Points, in no order, along strands that fork, close into loops and pass close to each other.
Points whose rows are less than 50.3 apart are linked; no others are. Some points are linked to none.
z436: [-18  15  64 -57 -41 -65  -8 -41 -50   6  22]
z674: [-49 -15  61 -24 -37 -65 -29 -47 -51 -28  12]
z343: [  2 -61  39  41  47   5  -2  -1 -29 -43 -34]
z495: [-42   4 -43  42 -22   9 -26   0  -4  -9   3]
z76: [ 10 -42  12  45  48  36  -4   8   1 -30 -28]
z239: [ 59  38 -81  -6  11  44  55  53  84  55  -2]
z329: [-15 -73  59  24  33 -29  -8 -24 -52 -52 -27]
z782: [ -4 -23 -69  81   6  31 -41  -3  17  -7  -5]
z431: [-60   5  43 -30 -57 -74 -35 -46 -53 -10  20]
z455: [-31 -66  53  22  13 -47 -19 -34 -60 -48 -13]
z449: [-18 -18  48 -17   7 -17  -7 -11 -27 -31 -16]
z86: [ 23 -11  13  15  48  51  11  21  25 -16 -29]
z396: [  6  25  81 -69 -50 -77  11 -35 -60  24  54]
z270: [ 24  15 -45  21  30  61   4  24  68  12 -10]
z289: [-32 -45  62  -2  -5 -48 -22 -37 -55 -46  -5]
z173: [ 40   6 -61  30  38  72  -6  30  89  11 -16]
z952: [ -9   6 -68  48  -3  44 -29  10  41   5   2]
z291: [ -7  19  -7  -1  11  23   7  13  14   4 -14]
z949: [  9  -6  24  -1  40  35  12  15   8 -18 -27]
z621: [  7  -1 -66  53   9  54 -30  19  49   1  -2]
z624: [ 32 -10 -11  29  49  66   7  23  46  -8 -25]
z794: [  4 -28  62 -16  30   0   3  -4 -25 -39 -25]
z237: [ 15  28  52 -78 -56 -75  21 -17 -55  30  60]
z731: [-45 -41  60  -3 -22 -67 -29 -46 -60 -43   4]
z20: [-43  32  43 -53 -72 -87 -23 -47 -55  19  36]
z514: [ 46  41 -67 -16  -1  28  64  53  58  56  14]
z548: [-25 -12 -55  66  -5  20 -32  -2   2  -9  -3]
z830: [ 14  29 -46   8  16  46  20  24  52  25  -6]
z767: [ 25 -27 -74  72  27  54 -36  12  48  -7  -9]
z666: [-18  17 -50  31 -10  32 -14  13  33   6  -2]
z991: [ 31  37 -34 -32   0  10  52  32  23  41   9]
z999: [-57  19  44 -44 -68 -82 -32 -49 -55   1  27]
z868: [  0 -65  59  28  46  -5   0  -8 -37 -50 -32]
z389: [  5  33  -9 -45 -10 -12  30  14 -10  26   6]
z962: [-27  -9  22  -2   1  -8  -9  -6 -24 -25 -13]
z144: [ -4  23  75 -62 -50 -74  -1 -44 -58  16  38]
z801: [  5 -23  47 -10  38  16   9   3  -9 -32 -30]
z437: [ 53  32 -78   6  21  56  31  40  91  49  -4]
z137: [  4  19 -24   5  16  39  10  17  31   7 -12]
z566: [ 50  20 -69  18  31  68  14  37 101  34 -10]
z31: [ -4  35  36 -71 -73 -80  10 -22 -58  38  64]
z342: [ 13 -32 -72  83  19  43 -43   1  29  -6  -9]
z610: [-31  18 -39  22 -17  19 -15   7  14   3   0]
z786: [ 39  41 -58 -31 -10  13  65  50  34  50  17]
z777: [ 22  35 -42 -14  12  30  41  29  40  34  -4]
z964: [-22   9   3   0  -1   7  -3   3  -5 -11 -11]
z14: [-21  39  35 -66 -78 -84  -6 -34 -60  33  50]
z163: [ 37  19  43 -76  -9 -39  33   4 -31  19  21]
z886: [  7 -50  27  38  49  26   0   4 -15 -39 -32]

A piece is all that can be reached along the links. How many separate loops has the piece of each point below (a circle has one, a figure eight two, a Y none), and how many tips (points with one link)?
z329: loops 0, tips 2
z767: loops 1, tips 0
z962: loops 1, tips 1

How many points has the smallest loop of links through each point below? Write none if it is on no loop.
z495: 9
z786: 10
z449: none

Name the points in between on the shortest way along the links from the first point to the second, in order.
z342; z666: z767 z621 z952
z431; z455: z674 z731 z289
z886; z455: z343 z868 z329
z801; z964: z794 z449 z962
z144; z20: z396 z237 z31 z14
